A landscape with many valleys, sampled at points; each row gives a point and its height.
A ball rolls from a point to the lowest of its 2 nearest points, and stops where none of them is lower. Distance is the straight distance between rows; heights are no part of it.
K_678 height 45.0: [124 100 141 100  94 137 117 133 111 173 116 165 111 103 106 116 124 118
 122 158 119  96 111 157 131  91 141 142 168 135 138 124 146 150 114 105
 140 132 132 103 183 143 166 144 105  59 141 116 134 135  89 134 133  99
 158 151 130 144 114 100 163  99 107  83 148 108]
K_873 height 27.2: [155 155 173  82 105 121 150 152 109  95 154 118 104 105 113 136 200 157
 181 146 142 160 193 131 146 123 203 101 117  93 101  65 135  85  98  89
 122 116 139 105 100  91 130 135 181 190 140 113 122 114 122 182 152 132
 116 116 155  98 172 100 105  98 110 179 148  95]
K_324 height 39.8: [ 87 112  38 154 114 131  95 116  97 165  95 148 160 125 156 151  92 124
  84 125 165  83  47 142 103 124 107 135 147 131 139 135 132 126 142 154
 158 129 119 141 105 173 164  74 123  82  94 112  89 147  95 162 192  95
 156 163 120 113 129 179 144 129 150 137 126 194]
K_202 height 62.1: [122 180 120 136 114 133 110 169  88 139  87 113 122 146 148 153 156 160
 144 174 155 186 152 148 163  78 170 149 108 139 118 121 105 163 123 141
 143 120 123 148 101 100 147 142 122 110 153 145 167 162 203  86  79 153
 144  93  99 136 107 124 155 100 145 127 113 125]
K_347 height 23.0: [129 111 127 104 146 137 112 110 145 144 131  99 145 107 103 129 163 105
 120 131 145 148 154 154 160 130  90  95 144 112 121 101  99 111 152 136
  99 150 136 119 146 111 139 173  69 146 145 123 114  79 131 170 137 111
 130 138 179 121 130 121  67 141 109 134 127 132]
K_746 height 25.1: [146 159  95 135 112 113 149 110 130 138 117 121 156 144 137 124 144 175
 115 138 183 150 137 140 158 127 107 137 103  92 145 128 121 136 163 150
 122 150 130 151  86 119 103 109 125 163 113 129 109 152 157 126 138  97
 130 119 129  85 138 159 110 121 151 154 131 185]
K_621 height 40.4: [143  77  66  98 151 129 124 109 186 150 106 149 129 195 135 101 116 146
 146 160 111  76  88 114 149 154  89 205 142 149 150 165 148 139 162 135
  79 144 149 165 155 174 114  81  69 136 125 120 170 120  99 120 106  81
  94 116 116 158 126 154  98 110 128 112 108 148]
K_306 height 48.8: [135  92 144  93 180 143 149 109 178 142 158 142  96 139  81  86 129 116
 152  83 100 133 143 127 164 166 105 152 112  98 109 132 143 156 169 144
  83 135 144 144 183 131  68 149 116 167 166 108 176 102 148  69  91 120
 107 161 163 169 123 139  67 144 103  95  95 114]
K_624 height 28.8: [ 93 107 106  99 154 144 112 150 107 157 108 112 108 131 125 163 169 129
  94 139 147 135 145 153 152 104 104 113 179 133 109 110  99 110 114 112
 100 133 152 125 152 112 151 123  80 122 149 136 125  92 132 190 183 118
  98 162 186  93 125 147  59 146 125 141 124 104]
K_7 height 30.3: [152 138 143  90 150 105  92 124  93 163 128 129 118  87 148  91 111 113
 156 101 192 112 120 159 114  94 132 112 118  94 126 139 125 194 132 184
 164 134 143 109 168 132 161 178  96  97 122  95 160 135  80 116 104 161
 206 102 134 136 121  59 175  91 134  86 141 145]
K_566 height 76.0: [112 118 142 148 126 102 204 160  94 142 116 137  95  97 118 112  96 112
 106  49 125  96  90 140  80 107 142  84  94 125 113 147 167 128 109 100
 147 123 117 115 146 160 121 112 178 100 102 128 129 195 102  96 151 157
 173 200 149 137 143 127 144 181 137  72 128 129]
K_790 height 34.2: [155  95 103 143 116 133  79  84 187 120 112 160 174 159 141  90 130 115
 131 227 146 117 142 121 168 183 125 182 149 148 180 101 151 157 182 137
  94 140 128 169 105 133 116 112 105 149 164 105 127 112 118 111  97  85
 112  88  96 149 123 136 136  98 124 143 112 161]
K_694 height 56.8: [114  76 124  93 153 120 130  88 184 161 143 123  86 153  88 103  94 122
 160  59 112 179 105 144 166 195 111 133  24  85 115 144 110 126 139 203
 132 175 105 112 173 138  67 113 121 151 103  54 142 112 146 102 114 117
 160 152 172 154 140 163  38 120 107 111 117 186]
K_17 height 76.3: [101  90 153 133 131 131 197 176 146 119 101 146  85 200 111 132  77 111
 136  76  62 127  89 110 108 134 114 128 110 122 123 173 128 134 123 119
 126 154 129 110 176 129  72 102 145 104 108 117 175 179 156  68  90 118
  88 178 129 142 125 171  95 156 114  63 102  86]
K_316 height 66.7: [123 122 152 169 116 173 135  98 146  75 166 108 140 129 124 164  99 105
 157 104  87 208 140 108 156 181 155  95  86 128 118 105  93  70  99 137
 134 142  84  78  94  88 124 145 159 172 125 117  96 117 180 129 127 121
  87 121 134 129 174 136  59 122 121 178 123 121]
K_919 height 24.5: [162 167 123  96 120 107  87 120 137 127 125 128 156 120 168  89 139 158
 127 149 200  74 132 124 115 115 102 140 155 123 154 151 136 172 153 166
 130 129 157 137 118 117 145 133 104 109 118 122 135  99  72 163 123 101
 148  75 107  85 106 115 177 105 148 115 145 154]
K_807 height 80.7: [144 181 147  98 101  91 180 154  95 152 106 144  95 131 146 110 120 196
 109 128 137  84 156 114 113  70 129 127 121 147 149 157 151 165  94  93
 140 134 157 105 147 149 137 102 162  57  99 147 189 183  84 140 118 135
 171 136 132 107 120 111 196 123 134  81 158 106]
K_150 height 58.6: [102 107 140 163 118 140 155 133  94 111  87 110 162 169 120 196 157 128
 121 155  87 158 137 132 138  74 136 113 108 179 134 119 112  86  96  97
 166 127 137 114 135 161 165 117 123  77  93 185 178 210 203 109  63 174
 142 127 103 178  74 123 201 112 121 120 126 115]
K_800 height 29.8: [127 150 108 114 156 107 112 122 122  93 151  83 109 132 131 113 135 132
 116  77 127 118 119 113 104 142  99 107 126 115 120 163 105  96 116 165
 121 134 134 139 118 148 127 126 125 155 109 162 130  99  99 173 167 155
 142 127 165 112 157 129 109 149 141 136 124 141]
K_725 height 53.1: [138  84 149 102 179 140 128  99 198 141 168 143  90 141  57  91  98 106
 128  72 124 149 111 136 152 218  92 160  87  85 104 116 129 144 182 185
 104 161 120 137 172 118  48 144 132 169 137  67 149  93 156  82  95 108
 133 162 177 142 121 174  46 130 121 120 109 172]
K_952 height 65.3: [141 156 172 138 129 154 140 140 128  87 152 116 122 143 144 160 121 148
 181 112 117 213 174 117 147 127 175 107 105 125 106 114  92  97  85 130
 151 118 102  75 103  74 132 152 152 156 137 144 123 132 176 124 107 133
  83  81 109 121 147 112  83 111 128 140 131  75]
K_818 height 32.9: [128 153  91 109  82 103 108 126  92 143 126 149 167  75 152 126 164 141
 135 157 201  74 134 171 117  94 148 142 126  90 172 117 159 141 176 145
 166 129 131 170  84 135 161 114 138 142 116 122 142 136 125 144 139 106
 131 130 115  86 139 168 217  56 196 158 138 202]
K_431 height 77.7: [111 130 145 139 102  97 191 176  91 138 112 142  89  73 118 128 130 150
 113  94 121  90 134 136  98  85 162  80 142 158 109 137 186 112  97  50
 140 104 149 117 104 185 141  66 197 116 119 148 106 181  65 143 183 138
 139 188 143 122 171 139 155 163 147 100 130 115]
K_864 height 29.9: [169 102 128 140 124 138 123  54 203 102 145 142 186 153 131  84 137 115
 138 174 138 110 151 118 142 196 119 143 127 121 164 104 141 125 178 131
 103 140 114 144  95 123  86 133 125 195 149 114  97  90  98 128 126  87
 111 110 125 135 151 129 100 136 119 159 117 161]
K_63 height 78.1: [103 111 107 164 161 119 196 149 159 133 114 119 143 206 131 156  76 145
 114  79  69 111  65 103  91 133  64 153  92 172 130 177 129 117 141 158
 110 152 120 140 176 149  63  84 132 123  67 138 174 174 165  78  92 124
  97 156 139 156  96 175 105 172 122  90  91 141]
K_34 height 78.8: [119 156 120 145  81  95 184 136 113 132 109 146 114  95 119 129 139 166
 108 145 120  81 150 109 105 111 143 123 127 149 148 135 186 120 117  59
 134 103 141 150  75 184 113  62 202 124 114 159 119 185 104 133 148 114
 128 174 118 130 158 156 192 132 157 118 141 149]
K_857 height 52.5: [128 125 140 168 132 145 167 177  89 148  97 126 113  83 102 146 131 115
  81 142 133 103 132 153 102  76 135  98 198 156 114 135 176 114 130  74
 128  90 148 154 154 140 166 132 130 108 176 165 118 148 126 103 141 167
 126 188 106 152  97 119 187 158 131 114 123  92]
K_39 height 47.1: [144 134  96  90 165 169 124 136 109 136 120 143 126 193 159 156 170 155
 111 167 123  93 117 127 140 127 130 208 137 123 129 119 134 106 171  92
 113 134 148 188 151 138 134  90  78 110 153 159 203  86 153 160 111  97
  89 123 122 107  72 158 152 116 154 161 117  95]
K_894 height 43.9: [119 147 166 154 131 170  93 123 130  66 172 142 164 134 140 170 110 134
 176 168  55 142 145  87  82 167 171 146 136 135 145 106 122  78 110  93
 137 100 119 102 112 103 160 129 181 157 125 164 121 122 148 161 103 126
  59  57  71 144 112 123 125  91 112 169 137  69]
K_561 height 46.1: [119 107 156 165 143 163  95 105 131  71 174 170 123 136 109 129  88 100
 157 134  20 144 142  73 111 183 188 152 138 167 134 104 132 113 101  75
 130  88 116 105 144 130 141 136 173 148 139 151 139 131 151  97  93 146
  83 113  69 195  97  94 139 130 103 136 123  47]
K_588 height 35.2: [107 109 122 169  96 162 166 144 174 139 100 170 137 186 164 175  64 123
 108 135  79 125  61  83 118 157  95 179 122 169 142 142 132 136 107 104
 145 136  96  93 137 114 108  78 146  62  92 130 115 163 144  98 116  80
  81 126  71 140 101 165 115 145 121 110 125 111]
K_332 height 35.1: [138 127 132  83 134 107 112 119  90 182 149 124 151  73 155 124 118  95
 124  73 194  84  87 172  86 102 105 108 111  90 132 115 123 151 146 178
 176 160 124  97 168 127 155 182 110  73  78  88 123 116  70 153 137 131
 205 136 151 103 116  76 178 118 151 105 152 154]
K_825 height 48.1: [118 152 151 127 156 164  95 124  93 104 164 146  99 135 113 144 131 110
 115 133  45 129 126  95  98 145 157 163 114 158 108 106 125 118 102  76
 130 102 125 132 151 141 154 145 149 108 152 170 186 104 160 138 119 168
 143 129  97 156  80 105 167 140  92 125 149  52]
K_45 height 45.2: [135 143  91 136 168 172 108 109 124 140 137 131 125 175 141 162 155 133
  80 161  88 121 129  99 142 163 127 222 105 168 137  90 139 127 149  73
  95 115 136 180 130 137 100 118 125 116 149 162 204  99 174 134 110 115
 119 120  93 132  65 158 146 135 116 171 136 106]
K_177 height 35.5: [159 191 145 117 131 142 153 135 105 140 137 132 106 130 119 133 177 159
 117 138 145 166 201 114 168 135 165 150  90 110 120  61 129 148 120  86
 121 115 131 151  71  85 104 165 155 163 167 144 153 104 182 111 127 120
 124 117 123 113 101 133 130 119 116 159 134 106]
K_152 height 42.9: [116  78  91 115 168 165  97  97 180 165 111 128 119 198 130 136 122 126
 126 174  54 114  99 113 148 162 110 225 140 188 146 130 136 129 143  89
  62 121 138 153 176 152 123 103  76  94 144 143 198 106 137 123  92 104
 112 112 103 167  90 141 103 115  99 139 112  88]
K_519 height 50.5: [ 97  49 104  87 172 121  84 113 149 122 146 114  74 130  88  84 127 117
 178 124  47 135 155 108 155 137 147 103 124 147 121 142 138 125  90 112
  86 117 147 127 167 199 142 143  78 140 171 123 186 107 101 127 114 150
 138 131 181 211 164  98  71 130  82  83  88  97]
K_525 height 35.6: [129 137 129 121 110 108 119 102 105 173 116 144 146 109 119 109 116 119
 157 135 160 165 126 163 142 107 154 107  59 104 125 115 112 171 121 160
 175 149 130 102 157 141 143 170 130  86 102  97 157 169 141  88  88 148
 222 121 138 155 127  77 172 110 109  72 147 166]
K_948 height 36.7: [136 172 156 174 146  87 115  79 144  89 162 101 153  94 121  70 103 111
  86 107 129 127 146  79  88 142 108  92 100 162 134 157 141 163 113 168
 118 100  99 151  97 142  80 158 189 156 109 157 113 116 130  94 155 171
 194 127 126 148 142  83 171 187 123 108 133 162]
K_721 height 42.2: [157 104 147 115 115 117 157 175 114 162 100 125 172  82 156 139 142 101
 189 107 224  96 120 189 124  60 133  93 174  73 127 135 150 162 182 156
 152 132 141  99 133 131 176 144  95 157 106  93  86 160  83 103 100 123
 111 103 145  77 146 103 190  88 144 123 130 170]
K_815 height 52.8: [ 93  68 107 111 162 124 121 132 136 131 106  82  90 151 116 126 133 112
 197 103  80 167 128 144 171 118 140  96 112 139 108 169 103  97  99 137
 111 125 148 114 145 181 141 105  85 162 138 119 162 133 119 122 125 156
 118 161 177 182 189 148  39 127 118 107  89 113]
K_747 height 51.3: [115 111 103 143 171 146 126 176 103 149  86 117  96 145 121 130 123 124
  95 157 125  90 113 126 131  86 105 151 205 172 117 171 152 126 146  97
  90 103 165 171 154 160 160 100  76 111 186 187 163 140 121 126 128 152
 104 160 115 141 105 143 147 153 135 121  98  90]
K_242 height 25.9: [121 130  87 169  76  90 175 166 132 139  49 138 146 176 140 146 114 169
 125 183 154 127  99 116 123  87 102 149 135 137 154 152 150 175 132 123
 112 170 137 162  99 132  80  54 120  92  85 121 108 235 177  62 115  90
  79 111  73 108 128 174 144 124 108 118 107 175]
K_286 height 43.7: [145 159 132 197 120 122 158 112 124 117 125  74 219  98 125 160 136  92
  89 120 129 174 139 140 104  98 113  92 132 134 124 120 111 111 173 169
 146 101  99 146 102 122 106 168 139 184 123 142  64 125 179  72 125 171
 142 139 121 141 122  96 153 168 146 154 112 167]
K_786 height 60.1: [121 125 126  75 132 118 119 126 141 161 134 168  73 138 114 106 110 155
 124  82 134 172 128 113 166 164 135 154  37  87 113 119  99 174 110 162
 156 167 104 100 172  99  91 133 137 107 121  81 163 125 147 108 131 122
 171 134 146 132 125 147  71 122 115  93 131 135]
K_726 height 47.2: [113 128  73 150 151 160  52 102 130 126 150 146 109 136 129 117 126  85
  81 146  77 111  92  87 120 200 119 200 125 180 126 110 133 143 129 104
  94 107 115 184 118 144 119 106 137 124 154 143 139  84 143 130 164 131
 149 131  87 161  98 146 108 143 112 145 118 118]
K_883 height 79.8: [121 157 131 115  96 103 133 105 120 104 123 144 123 139 140 131 131 181
 117 154  95  96 140  92  98 117 146 125 120 163 148 127 141 104  76  95
 146 125 141 122 100 166 148  87 182  83  83 161 150 140  98 169 128 123
 155 122 111 124 136 113 193 109 122 115 143 128]
K_390 height 55.2: [151  80 169 109 148 122 211 163 141 158 138 127 163 107 130 163 124  99
 148 108 134  71 112 183  98  73  78 104 202 103 163 139 168 112 162 127
 130 140 132 101 172 136 148 167  84 130 117 116  95 138  69 119  84 124
  81 142 155 115 118  92 153 127 138 109 116 107]
K_814 height 33.1: [127 181 118 155 136  78  80 108 115  96 172  93 149  81 121  97 117 110
  91 112 144  96 124 105  80 126  95  94 141 140 124 173 140 122 105 154
 100  96 128 163  82 164 135 131 160 150 114 170  95  98  93 166 208 163
 171 115 135 113 158 124 150 171 137 134 157 166]
K_464 height 69.7: [107 113  94 185  72 133 119 110 135 109 128  96 145  97 129 142 114 108
 129 138 126 182 122 136 168 122 154  76 132 132 113 137 106 106 131 137
 135 117 105 124  75 138 152 118 137 171 141  97  33 172 143 107 165 117
 129 139 121 127 178 135  92 128 128 162 122 201]
K_459 height 39.2: [132 135 147 137  98 182 130 122 159 121 134 152 142 157 160 165  95 136
  97 143 117 114  87 100 117 151  96 190 157 150 138 117 121 120 120 115
 134 126 102 105 138  66 125 141 142  69 119 137 117  97 121 143 132  73
  86 100  90  99  81 153 130 137 124 142 135  94]
K_115 height 68.1: [110  96 135 153 103 140 119 112 137  69 180  93 132  99 127 131 100  95
 158  82 103 191 133 138 146 165 170  59 107 102 105 125  87  65 116 160
 151 129 102 108 104 115 135 136 155 199 126  86  40 125 138 146 153 122
 105 130 131 132 201 127  59 106 140 183 124 155]
K_21 height 71.5: [101  96 120 175  97 106 153 144 111 142 106 103 125  88 116 115 111  98
 143 106 168 186 110 171 153  98 148  59 143  97  97 143 113 145 137 149
 118 135 116 105 118 136 137 143 121 151 136  90  58 181 141  80 141 136
 137 146 130 122 178 125 101 139 113 124 130 175]
K_366 height 33.0: [ 97 141  79 132 119 150  90 129  89 142 119 113 132 117 130 156 175 122
  90 150 131 107 127 139 129 135 127 135 158 138 126  83 116  95 139 100
 124 120 140 166  97 138 161  99 119 130 140 151 109  94 136 182 183 131
 124 156 141 101 124 156 129 138 147 162 133 144]
K_471 height 48.0: [114  87 127  82 148 127  84 114 142 148 129 142 104 121 106  95 122 110
 145 164  95 117 142 126 154 116 123 132 176 143 146 140 129 153 110 115
  95 139 145 113 184 169 173 167  64  85 168 124 163 111  95 129 106 119
 144 131 149 183 145  86 120 111 100  84 114  97]
K_809 height 37.1: [126 140 117 120  90 103 150 168 102 174  98 143 139  75 140 121 149 139
 145 140 214  92 140 177 137  81 146 121 172  87 124 131 161 178 172 139
 140 132 148 151 103 128 158 113 121 131 146 116 102 148 101 112 133 113
 123 125 110  83 140 150 183  86 174 141 135 175]
K_773 height 55.0: [102 126 124 180 127 125 141 126  82 138 112 122 137  91  98 150 110 106
  68 112 103 122  92 135  83  83 108  89 152 186 128 119 133  91  96  86
 132  92 127 138 137 158 177 125 158  86 120 167 107 169 131 123 158 186
 172 189 118 158  98 106 183 189 109 103 136 124]
K_125 height 28.5: [135 156  96  83 142  87  77 104 110 156 124 146 180 104 169  96 140 152
 122 142 224  59 118 161 116 115 113 146 129  96 174 155 138 160 172 174
 143 148 163 150 106 166 134 120  94 109 102 118 154 109  82 175 149 110
 165 119 133  78 126 122 206  84 182 138 148 214]
K_494 height 36.0: [112 161 111 172  91 129 100 125  88 123 149 109 138  86 114 170 159  96
 108 135 112 141 148 138 113 125 164 102 129 130 114  72 123  66 137  95
 145 104 119 160  88 127 158 139 166 166 150 135  72 111 153 152 175 151
 141 165 141 118 131 128 149 143 138 171 141 144]
K_356 height 16.2: [143 132 137 122 139 146  65 101 167  85 165 104 153 115 124 116 154  80
 145 160 118 128 155 143 132 177 126  98 133 123 118 106 102 108 136 141
 110 127 116 126 114  79 160 176 109 153 154 122  97  46 114 193 129 142
 126  79 137 114 124 102 101 143  98 159 142 121]
K_675 height 31.4: [157 204 155  72 123 105 141 117 111 100 148 129 108 130 126 114 177 194
 142 134 152 144 201 104 140 134 166 132  55 107 138  97 112 118  92 116
 137 137 142 127  88 107  89 118 168 141 130 121 165 112 136 173 147 122
 151 103 149  84 140 115 128 117 122 149 146 116]
K_485 height 33.9: [128 131 130  94 162  99 116 115 106 141 161 109 117  83 126 112 140 105
 106  52 166  58 108 150  84 124  87 101 123  93 118 135 136 107 139 156
 144 134 139 134 136 152 137 137 121 125  85 114 115  88  63 193 173 146
 174 160 174  94 145  95 142 154 161 133 149 146]
K_136 height 74.0: [101  93 151 146 118 114 201 169 114 132  99 117 105 134 114 129  96 105
 150  68 127 137  93 158 112 110 126  75 127 110 113 161 123 130 119 130
 130 152 124  87 158 137 121 140 133 126 105 114 117 182 124  77 120 142
 111 179 152 144 156 127 116 162 115  84 118 123]
K_653 height 15.1: [139 172 119 105 157 123  21 135 119 126 167 133 124  91 152 101 149 108
 109 150 147 103 114 120 112 174 122 149 123 109  96 139 108 163 129 175
 152 100 129 187 125  93 150 153  97 103 170 136 136  39 119 193 159 172
 173  76 127 111  79 120 150 124 144 151 151 113]
K_170 height 41.9: [136 134 113 136 130 173 129 117 151  81 147 156 147 186 160 192 117 159
 147 155  73 133 107  71 122 170 144 189 112 147 145 109 115  75  97 108
 136 132 103  97  99  82 125  94 141 113 116 140 137  99 136 174 124  83
  59  63  81 110 108 155 104 102 124 171 124  88]
K_944 height 63.8: [140 171 179 159 126 152 125 163 125 119 116 123 132 135 137 150 109 128
 153 149 115 211 171 123 152 104 174 121 135 163 105 121 105 157  95 128
 154  82 105  91 103  77 134 183 138 119 161 150 145 149 196  57  96 159
 101  75  82 151 105 104 139 106 109 122 121  68]
K_692 height 44.8: [110  70 142 125 135 164 135 109 175 122 127 162  98 167  96 110 106 103
 160 117  72 130 126 100 162 182 130 153 130 128 129 127 128 130 122  98
  94 132 123 105 151 131 114 129 119 149 156 109 141 101 136  92 100  91
  85 141 136 174 135 133  68 125  96 110  96 103]
K_51 height 17.7: [147 159  90 166 108  96 155 124 137 162  95 147 170 155 134 116 136 155
 133 158 177 140 126 137 136 107 107 147 111  88 147 142 161 176 184 147
 127 164 134 168 105 129  56  97 122 143 108 125 124 197 165  61 115  99
 115 118 120 111 122 164 150 134 127 129 117 187]
K_632 height 40.0: [119 147 111 127 135 156 164 122 117 142 141 150  80 147 115 134 140 131
 112  93 107 151 153 100 160 167 152 161  82 112 120 103 138 117 123  77
 128 136 135 161 111 131  78 109 171 159 162 141 161 118 165 102 132 125
 128 173 128 147 134 164  86 145 130 134 130 109]
K_348 height 20.3: [173 123 147  88 127 150 168 119 159  90 165 163 122 142 111 117 163 152
 177 120 140 122 146 105 151 172 161 153 103  62 141 107 142  98 148 114
 155 135 122 126  93  87  93 110 145 222 161 100  83 111 107 139 123  89
  56 122 116 107 168 155  86  85 166 185 126 126]
K_283 height 51.1: [154  87 156 108 134 110 177 125 174 164 129 120 179 141 129 146 106 122
 145 112 169 104 114 176 133  98  56  99 187  83 164 139 120 129 169 163
  94 173 130  76 169 111 131 172  71 107  92 105  83 123  82 122  94  90
  79 122 176 101 130 108 106 133 116  96 120 146]
K_275 height 12.6: [175 123 178  83 146 153 151 154 141  85 144 138  88 139 124 120 162 159
 179 108 163 166 171 128 158 151 163 133 106  64 104 122  98 113 130 132
 145 139 111  94 106  56  87 147 109 202 163  76  99  99 140 139 101 121
  50 113 138  96 151 145  43  90 161 177 131  86]
K_932 height 19.3: [145 179 158 105 150 149  56 129 125 103 189 136  98  83 123  95 148 107
 131 117 126 117 148 115 109 200 162 123 112 100  94 100 130 145 105 127
 149 105 114 152 113  73 141 165 150 137 173 127 116  41 120 176 148 171
 144  86 126 111  93 115 118 115 112 162 164  92]
K_191 height 40.6: [135 103 162 114  89 124 145  98 128 172 113 165 164 126 118 141 130 104
 142 159 113 150 117 168 136  93 123 125 105 105 147  77 134 140 137 114
 166 163 134  92 180 136 140 161 123  74  95  93 148 158 122 103  76 115
 183 120 126 150 110  92 189 102  98  81 165 134]
K_945 height 57.0: [ 86 102 115 165 123 134 100 112  89 124 104 130 123 137  97 151 118 111
 110 144  72 159 122 121 113  86 141 104 107 190 127 118 119  94  79  99
 152 105 134 121 143 186 184 130 125  77 114 160 163 184 161 112 108 193
 180 151 110 191  92  96 186 147 111 103 122 111]
K_182 height 57.4: [101 117 161 139  98 112 152 162 122  94 139  80  94 103 121 128  97 133
 119  79 118 180 147 124 141 116 141  66 150 150  97 155 104 100  77 133
 102 120 101  67 124 108 132 141 175 150 118 134  76 127 128 134 165 132
 125 141 164 114 181 130  51 147 102 118 136 100]
K_677 height 47.0: [142  98 137  97 118 106 129 124 146 144 124 115 139 103 144 114 115 127
 162 115 191 118 123 161 136  96 110  89 172  92 140 156 108 143 139 170
 127 155 129  61 136 114 177 152  88 111 100  76  81 133  65 158 121 111
 124  98 152  88 160 104 118 103 130 110 145 164]
K_845 height 60.6: [121 167 138 167 118 124 172 160 109 116  75 110 152 166 136 174 152 159
 137 168 123 192 146 132 138  68 140 123  98 148 124 130 116 148 117 117
 145 121 135 138 104 122 105 121 126 122 117 170 164 207 216  60  68 167
 121 113  94 140  99 134 178 140 124 124 117 139]
K_25 height 37.5: [145  61  88 124 133 132  72  84 203 147 104 178 151 173 147  72 105 115
 132 195 124  71  93 118 160 186 104 187 165 155 175 130 150 163 165 144
  71 151 139 150 135 148 122  91  76 107 145 106 119  99  64 130 121  64
 117  89 104 163 130 137  98 109 114 107 109 150]
K_183 height 40.5: [150 141 141 182 129  89 122  88 120  91 156  84 201  55 138 106 124  88
 100 121 146 144 136 136  91 111 141  68 138 136 121 142 129 146 155 185
 142  97 104 143 108 126 126 184 152 186 127 117  48 117 126  76 142 174
 176 122 109 141 145  74 180 163 137 144 112 181]
K_215 height 59.4: [ 92 144 131 126  72  95 110 146 124 103 125  85 102 102 145 138 104 162
  88 107 140 156 136 104 123  96 110  71 148 166 109 151  65 134  37 150
 129 121 104  55 117  94 167 121 170  93  79 110  81 133 102 190 203 127
 155 107 158  94 179 144  73 149  97  98 145 119]
K_97 height 20.2: [133 116 161  84 127 118 131 156 124  98 137 131  63  93 123 106 137 138
 167  86 166 167 152 146 142 135 166 102 137  85  86 130 106 133 108 151
 148 127 106  82 133  68 126 143 120 175 132  84  92 105 105 152 133 143
 101 127 154 101 185 123  54  90 167 156 147 102]
K_777 height 25.6: [135 130 150  74 169  95 100 162 112  99 151  81  70  96 132  97 152 127
 143  78 152 132 159 128 123 132 136  86 139 103 100 156 101 130  93 169
 129 137 137 105 147  99 126 160 102 150 121 107 125  93  94 180 141 167
 142 115 185  91 161  99  69 124 141 133 136  94]
K_990 height 55.1: [ 94  83 118 131 140 121 130 146 116 113 122  60  80 112  99 105 157 115
 149  80 126 185 146 153 169 120 147  56 136 132  85 152  85  90  86 131
  95 120 143 106 126 164 133 139 115 171 140 114  99 120 122 149 171 146
 138 173 190 137 197 130  33 146 128 138 120 128]
K_595 height 30.9: [112 130 117 184  86 133 160 151 140 153  70 153 149 194 155 197 107 148
 128 180 116 153  84 114 142 132 119 173 111 153 140 121 119 148 123 107
 124 143 113 129  99  93  92  69 125  84 104 121 113 198 206  80 107  87
  70 108  63 111 113 172 127 128 119 130 116 138]
K_586 height 49.1: [118 161 107 140 162 166 117 184 106 116 113  99 129 185 170 186 139 134
  98 150 112  99 105 119 114  88  82 167 190 168 115 151 125  86 145 112
 118 109 148 168 136 115 151 115  73  95 136 196 171 106 143 178 133 141
  73 112 108 100  80 152 146 148 159 151 117  58]
K_640 height 19.4: [157 153 135  98 160 124  33 120 151 124 160 118 128 130 157  63 110 119
  99 140 166  75 119 101 100 178  74 168 144 128 129 157 126 183 143 196
 116 126 131 172 145  92 114 140  96  86 134 130 152  43  90 160 134 138
 162  77 105 120  76 129 138 133 137 134 142 122]
K_227 height 47.9: [130 143 156 176 133 135 197 141 103 146 114 112 185 123 122 180 127 104
  83 101 130 152 102 166  78  86  94  94 127 128 113 117 115 101 150 147
 163 114 106 111 154 105 101 160 130 117  99 156  97 156 172  74  98 160
 130 151 128 132  91 102 174 194 134 117 119 114]
K_287 height 50.0: [141 157 155 141 133 144 111 141 103 111 136 129  99  92 115 116 143 122
 128 135 110 107 158 115 105 111 160 117 171 155 115 108 156 119 104  97
 122  81 141 147 131 129 147 145 152 151 162 176 129 117 128 130 130 163
 130 124 116 146 115  90 171 125 117 129 127  68]
K_308 height 25.4: [167 135 114  99 143 138 129  82 170  83 165 156 138 149 123  94 143 140
 142 145 136  90 138  79 120 195 116 166 106  84 169 119 153  98 161 121
 123 141 127 159  88 126  80 100 124 210 150 113 102  69 102 158 139  82
  87 125 118 112 155 159  93 106 154 192 119 152]
K_311 height 81.7: [157 180 159 111 105  79 181 138 113 144  93 157 125 138 127  69 128 203
 136 154 158  91 166 119 133  83 131 151 111 132 157 173 167 193 138 101
 125 125 169 159 130 159  93 107 170  87 125 147 213 183 128  90  90 136
 159 118 128 121 105  98 221 118 140  87 157 118]
K_688 height 36.6: [110 140  84 136  95 143  96 106 109 166 102 149 148 128 146 161 128 136
  54 159 136  85  94 142 100 116  94 152 150 163 149  90 136 111 133 122
 149 132 122 147 128 143 164  99 137  42 104 155 112 121 108 178 165 103
 166 151 117 110  92 155 188 137 147 130 142 159]

For each start below, name the point where the ball stops.
K_990: K_7
K_621: K_275
K_677: K_653
K_287: K_51
K_227: K_800
K_390: K_653
